Points, in no order, along strands that fork, close into loops and pass close to each other.
Two points are linked if the straight distance between their rows is under 81.1. Some points are linked to none.
Z_820: [-13 -59  32  22  -4 -39  10 -22  -8 -14  -4   5   3  48 -47 -22 -15 -30
  18  -7 -16 -22]
Z_771: [ 14 -21  22  -9 -23  11  15 -20   5  -5  -1 -36   5  -2 -20 -15   3  13
 -31  -2   9   7]
Z_735: [ 15 -34  73  16 -23  14   5 -27 -21 -21 -20 -21  18  -7 -49   2  -9  -5
   5  -2  -1 -10]
Z_61: [-20 -48  24  -9 -16 -40  21 -31  -4 -22  -2 -43   4  53 -19 -27   7  -1
 -22 -10  29  41]
Z_162: [ -2 -29 -12  10  24  13  10  52 -33   7  27   2 -21  34   8   7  -4 -46
  -9 -10 -18 -18]
Z_827: [  9 -51  47  -2   2  24  13 -12 -30 -18  20 -34  18   6 -30  -2 -14 -22
   7   3  11 -27]
Z_810: [ 18 -22  -6  -2  10 -19  -7  11 -73   2  23  58  -5  20  32  12  20   8
  35  -6 -40 -25]
Z_151: [  4  60 -63  -5  15  27  -9  15  13  19 -26   4  -9  -9  44   6  16  -1
 -24  32  20  38]
Z_112: [-17 -57   1   6  15  -3  17  22  -8   0  32 -11 -15  40 -13 -10 -17 -31
  -4 -23 -13 -18]
Z_731: [ 19  46 -14 -10 -12  -5   9  12  22  29  17 -23  -1 -22  31  -6  36  27
 -28  -4   1   8]
Z_627: [  0 -13  47  28 -39 -51  -3 -22   8   6 -33  -4   0  46 -37 -20  34  15
 -24 -11  -6  27]
Z_605: [-10  26 -10  -8  24   7  33  57   1  40 -17 -22 -39 -31 -12  46  33 -23
  48  19  20   3]
Z_349: [-14 -35 -14  27  28  27  11 -28  49 -31   4  -6  24 -32 -12 -29 -11  15
  -8  10  50  -4]
Z_113: [ 14 -17  51  18 -12 -33  -6  -9 -37  -7 -25  43   5  38 -35  11 -13 -38
  24   8 -51 -24]
Z_313: [ 21  17   2 -16 -29  13 -55 -32 -16  -7   5  26  28 -42   0   9 -13  49
 -18  26  -5   4]
Z_446: [ 15  49 -29 -28  34 -24 -13  10  17 -12 -29  33 -21 -62  -7  -5  27  23
  11  14  55 -27]
Z_694: [-22  -5 -21   0  42  -2  27  61   4  29   3 -31 -48 -11 -26  20  22 -42
  23   8  21 -10]
Z_612: [ 22  -5   6 -11 -14   8 -11 -23   8 -31  21 -25  20 -36 -14 -25   5  22
 -40  13  34   1]
Z_715: [ 14  -9  16  24 -31 -25 -23 -27   7  29 -18  -5  12  21 -24 -12  21  45
 -27   1 -12  21]
Z_729: [ -1 -43   9  15   4 -55  15  -3 -37 -13  26   8   1  53 -23 -22  -3 -41
  12   4 -23 -27]
Z_834: [-35  24 -28 -28  -7 -68 -37  15  30 -16  60   1  -1 -13  10 -10 -10   8
 -34  -6   7  -6]
Z_426: [ 16  -5  31  -8 -25   6  37   8 -54  14  -8 -16  29  38  14  16   4 -39
  22   7 -17 -15]
Z_36: [ 11  12 -16  -7  21  19 -23 -23  46 -19  -7  28  -5 -56   9 -16  -6  39
 -10  -1  15 -20]
Z_755: [ 29  26  21  -6 -42  17 -38 -29 -23  10 -24  17  20 -12 -12  17  -5  46
 -27  15 -26  38]
Z_909: [  4 -47  22  29 -16   6   6 -38  22  16 -25  -6   3  14 -30 -17  -7  29
  13 -16 -16 -12]
Z_548: [  0 -45  37  -5 -17 -13  21 -29 -20 -18 -14 -39  13  54 -35 -32  -3 -30
 -12   7  23  13]
Z_673: [-11  27 -18 -23  54  44  23  21  17  27 -19  14 -39 -19   7  41 -17  -8
  29  -4 -17   3]
Z_670: [-28  -4  -4   6 -27 -57 -57  -9  14 -62  54   3  19 -21 -21 -12 -41  17
 -40 -15   7  24]
Z_241: [-11 -16   2 -14  39  52   7   6  12  27   0  17 -30 -11   6  36 -27   8
  27 -14 -34 -18]
Z_551: [ 21  11  42  35 -30 -25  20  -8  -6  11 -47   8  19  58  -8  -1   4 -35
  20  -6 -42   1]
Z_429: [  7  -5 -19  30  -7 -28  30  20 -48  12   3  -5  20  44  32  -4  17 -60
  45  14 -21 -24]
Z_443: [-27 -20  -7 -16   2 -13  42   5  34 -17  18 -43 -14  23   8  -7  -2 -11
 -36 -24  21  37]
Z_35: [  8 -10   7  -4   9  49   0 -32  32  -9 -18  18   3 -51   3   7 -20  33
  10  -1  -1  -9]
Z_348: [ 15  29 -17   1 -30  -7 -51  -4  23 -25  13  25   2 -32  -5 -21 -32  23
 -51  -6 -19   6]
Z_562: [ 12  -1   7  -4 -30 -18 -36 -18  -7 -17  25 -23  29  -8 -31 -20  -4  23
 -59  19  17  22]
Z_774: [ -7   7 -35  13  10  -5  -3  13 -71   6   4  50   4  43  60  22   8 -17
  69   9 -35   3]
Z_541: [ 11  38 -13 -22 -10   0 -64   1   9 -30   8  52   1 -41  18 -12 -28  23
 -19   4   0 -30]
Z_170: [ 10 -11  30 -45 -11  36  27  -7 -26   1   0 -34  10 -26   3  15   8 -10
  -2  14  15 -13]
Z_674: [ -6  -4  15   5 -16 -24 -30 -14  30 -82  41  -8  12 -36 -13 -34 -26  17
 -42 -19  35  24]
Z_594: [-10   1  -2  33 -27 -27 -71 -22   5 -24  30  11  41 -31 -47 -17 -29  26
 -27  18   4   5]
Z_328: [-14  25 -54  -7   6  -8  12  21  36   0   5 -21  -7   7  19 -13  21 -11
 -54   2  31  38]
Z_676: [-14 -21 -25  23   0 -12  35  36 -30  21   8 -30  -6  42  28 -16  16 -65
  27   5   6  -9]
Z_221: [ 33  35  31  11 -34  19   6 -18 -11  29 -35  -3  18  21  25  17   3  37
   8 -14 -38  38]
Z_862: [-32 -29 -27   9  22  -3  35  47   0  28   8 -30 -37  18   6  -4  19 -46
  19   1  15 -12]
Z_776: [ 15  22  35  30 -12 -36   7  -5 -31  -3 -32  43  17  57  -9  17  -5 -54
  33  18 -58  -8]
Z_524: [ 10 -31  61  19 -29  -1  -2 -28  -5 -45 -19 -31  10  12 -62 -19 -10  -7
 -25 -16  17  33]
Z_573: [-10 -52  42  34 -18 -22   6 -35  12  -8 -37   2   2  34 -54 -21  -5  -1
   7 -15  -7  -5]
Z_243: [ -3  18 -30 -20  57  27  20   6  40   9 -30  18 -37 -42 -22  23 -14  -9
  17   0  11 -16]
Z_215: [  7 -15  41  12 -36 -25 -20 -26   0 -37  18 -35  17   1 -52 -22  -2  22
 -48  -7  27  45]
Z_775: [ 12  22  -2  21 -20  14  29  -4 -13  42 -29 -32  21  29  57   7  30   3
  39  -4  -9  12]
Z_375: [ 22 -18  57  33 -28  11 -19 -35  -3 -20 -27  -4  26 -27 -49  -4   6  36
  -6  -6   5   9]
Z_398: [ 14  -9  35  20 -40 -25  26 -11   5  14 -27 -21  10  46 -16 -17  11  -5
 -12 -16 -20  17]
Z_481: [  0  27  -8 -36  29   7  35  24   4  15 -17 -18 -29 -63 -20  32  30 -12
  32  17  36 -15]
Z_474: [-12  26 -20  25  34  32   1  61 -28  29   2   4 -17  22  53  51  18 -31
  63 -12 -10   5]
Z_698: [-15 -27   1 -19  20  16   6  38 -54  32  22   9 -23 -11  16  37  28  -8
  44   5  -2 -34]
Z_727: [-14   2  -6 -35  37   7  40  16  28 -24  17 -43 -26 -24 -28  -8   3 -37
 -17  -5  43   2]
Z_469: [ 16  -1  24  42 -33 -14 -59 -32  -1 -13   5   2  32 -35 -49  -9   4  49
 -23  10   1  11]
Z_838: [ -5   9 -10  11  11 -14 -42  -2  24 -55  35  20  33 -41   5 -43 -12  15
 -25  24  53 -20]
Z_159: [ 14  14 -18  35  13 -19   2  -2 -49   7  -5  45  22  60  36  17  -8 -33
  58  11 -59  -5]
Z_584: [  4  14   2 -44   0  26  35   5 -14  19  -8 -22  -8 -47  15  23  34   1
  11  13  26  -9]
Z_923: [-34 -58   8 -13   5 -22  39  -9   5 -20  19 -46 -13  43  -6 -12 -11 -22
 -10 -23  19  24]
Z_324: [  0  -4  -5  39 -10  -4 -50 -22  14 -44  27  20  51 -39 -15 -34 -23  27
 -27  26  32   3]
Z_592: [ -5   9 -26   0   1  16  41  19  33   8  -5 -36  -5  18  19 -10   9 -25
 -36 -10  11  31]
Z_311: [ -3  -9   3  26 -36 -19   0 -12  16 -12 -21 -10  12  53 -25 -14  -5   8
 -56 -17  -8  64]
Z_379: [  2  -6   6   8   4  20  28   2   8  49  -1 -14 -17  17  26   7  -2   3
  29 -20 -33 -13]
Z_496: [  9 -37  34  13 -11  19   3 -35  -5  24 -32  11  -3  14 -15   9 -20  20
  33  -9 -43 -14]
Z_595: [ -6  21  -5  11  27  29  27  37   0  48   3 -13 -23   8  40  36  10 -13
  45 -15 -25  -7]
Z_185: [  2   4 -26   3   2   7 -12 -19  51  12   4   6 -19 -24   5 -18  -1  45
 -24 -11  -7   5]
Z_48: [ -8  10 -12  12 -38 -40 -43  -4  24 -30  34   3   3 -20 -23 -14 -26  27
 -51 -22 -18  31]
Z_148: [ -4  49 -69 -16  17  -4 -10  27  26   2  -7   7 -17 -14  13 -12  18 -14
 -46  25  37  20]
Z_987: [ 24   9  53  -6 -41  15  -6 -39 -22  18 -43  10  12   5 -13  20   8  45
  10  -3 -28  25]
Z_598: [ 18  10  -6  29 -13  39  22  -1   1  18 -39 -12  20  54  31  11 -13 -28
  14 -14 -30  24]
Z_142: [ -3  -4   4 -22  27  17  19  -4  41 -44  14 -23  -9 -38 -18 -17 -12 -13
 -30  -5  44  -6]
Z_928: [ -5  44 -38 -45  24  14   4   2   4   4 -41  22 -27 -59   4  20  27  17
  18  30  45   5]
Z_258: [ 19 -36  39 -14  -7  -3  22   7 -55  -4  23 -25   8  30 -13   0  -6 -41
   8   7 -10 -29]
Z_574: [ -7 -43  -3  -5  14  -3   1   4 -54  30  14  24 -13  14  16  16  10   1
  53   1 -22 -45]
Z_528: [  0  -1  25 -34 -20  39  37  17 -52  19   4 -20  20   4  23  35  14 -24
  26   1  -4  -7]
Z_725: [ 18 -24  22   5  -3 -23  -2   4 -64  -2   4  46  12  36  -6  20  -5 -20
  26   7 -48 -28]
Z_437: [ 26  48   0 -23 -25  21  -2  -8  -8  28   1  -8  12 -22  44  13  23  41
 -10   9 -10  21]
Z_815: [-11 -22  20 -10   8  35   4 -18 -34  30 -15  29  -9  30  15  27 -25  20
  52  -8 -51  -6]
Z_599: [-13  22 -41 -16  25 -22   1  -1  63  -5   8   8 -27 -30  -3 -16  12  21
 -29 -15  20   0]
Z_341: [-17 -17  -2 -16  49  29   6  30 -16  25  12   1 -28 -36  -6  45  14  -5
  42  -1   7 -36]
Z_172: [-40  10 -19 -17 -25 -55 -55  -1  22 -31  52   4  16  -9 -13 -19 -45  -6
 -28   4   2  -7]
Z_691: [  1  52 -28 -14 -13 -38 -34  18  34  11  43   8  -1 -18  19 -15   3  22
 -38  -3 -12  -4]
Z_888: [ -1   5  -8  11  37  15  -2  -8  48 -56   2  17  24 -53   0 -37  -1  12
 -16  15  67 -15]
Z_67: [  1  72 -46 -46  18   2 -31  13  -6   2 -22  41 -17 -39  28  10  17  19
  -1  34  32   4]
Z_707: [ -1  -6 -29  20  27  17   2  59 -47  13  10  24 -17  33  49  24   9 -37
  22  -7 -20  -7]
Z_825: [-23  27 -29 -15  13 -38 -63   9  27 -12  32  31   5 -29   3 -29 -10  10
  -3  13  28 -55]
Z_277: [  2  -2 -18  27 -14  19  35  12  13   7 -22 -32  18  56  25  -9   0 -39
 -11 -20  -5  23]
Z_894: [  2  33 -30 -10  31 -28 -42  10  33 -23  -2  41  -7 -45   1 -22  15  25
  -2   7  50 -44]
Z_511: [  3  61 -39 -38  13  -7 -57  15   1  -3  -5  49  -8 -23  30  -2 -13  12
 -14  21   8 -25]
Z_205: [ 13  52 -18   4  -9  31  15   5  -1  38 -16 -29  12  -3  64  20  42  20
  19   4   6  29]
Z_845: [-22  -3  -8 -11  11  24   7  14 -55  28   5  36  -7  41  44  32  -5  -5
  62  -3 -37   1]
Z_859: [ 20  72 -25 -24   6 -20 -10  19  32  10  10  11 -18 -37  29  -8  25  25
 -21  -1   2  -8]
Z_427: [ 17   3  -2  10 -17  11  -7 -29  20  38 -15  -1  -8  -2   9 -12   1  55
 -12  -3 -24  17]
Z_51: [ -8 -50   0   5  12  32  13  -2  12  12   1  -4 -15  17 -16   0 -32 -17
  -2 -11 -21 -18]
Z_589: [ 18  15  30  -2 -17  29  25 -12  -4  40 -15  -7   0  11  30  20  -3  24
  34 -19 -46  10]
Z_346: [ -8 -24   7  -3   3   5   4 -27  44 -67  22 -17   4 -22 -20 -28 -27   6
 -39 -18  33  29]
Z_356: [  7  -1  -5  34   0   6  17   4 -20  20 -20  11  13  65  28   8 -22 -39
  32  -7 -47  -4]
Z_433: [-32  -9 -24 -25   9  50  24  -1 -26  39 -35   7 -17  -1  30  28   9  -8
  44  25   8  13]
Z_750: [-31  17 -39 -23  18 -55 -18   7  47 -30  36   4 -16 -21   4 -16  12  22
 -42 -11  37   6]
Z_852: [-16 -17   2 -14  56  15  23  30  20 -15  32 -27 -29 -21 -36  11 -10 -39
  -4 -12  23 -24]
Z_680: [ -7 -34   6   7  30  52   7  -8  33   3  -2  10  -9 -26 -13  15 -35   3
  11 -12  -9 -25]

A fork is a point with three links, a tip a point with one. Leave the first point through the second and follow the links. Name the first fork or tip that comes.
Z_598; Z_356: Z_729
Z_725; Z_113: Z_185
Z_496; Z_815: Z_592
Z_185; Z_427: Z_341
Z_313; Z_755: Z_680
Z_825; Z_894: Z_670
Z_51; Z_112: Z_313
Z_694; Z_605: Z_735
Z_48; Z_348: Z_825

A piece is all that can be reached along the links. How many separate loops has the piece of each point below (a circle has one, a figure eight two, a Y none), and how many tips (points with one link)?
Z_446: loops 0, tips 6
Z_838: loops 0, tips 3
Z_598: loops 0, tips 3
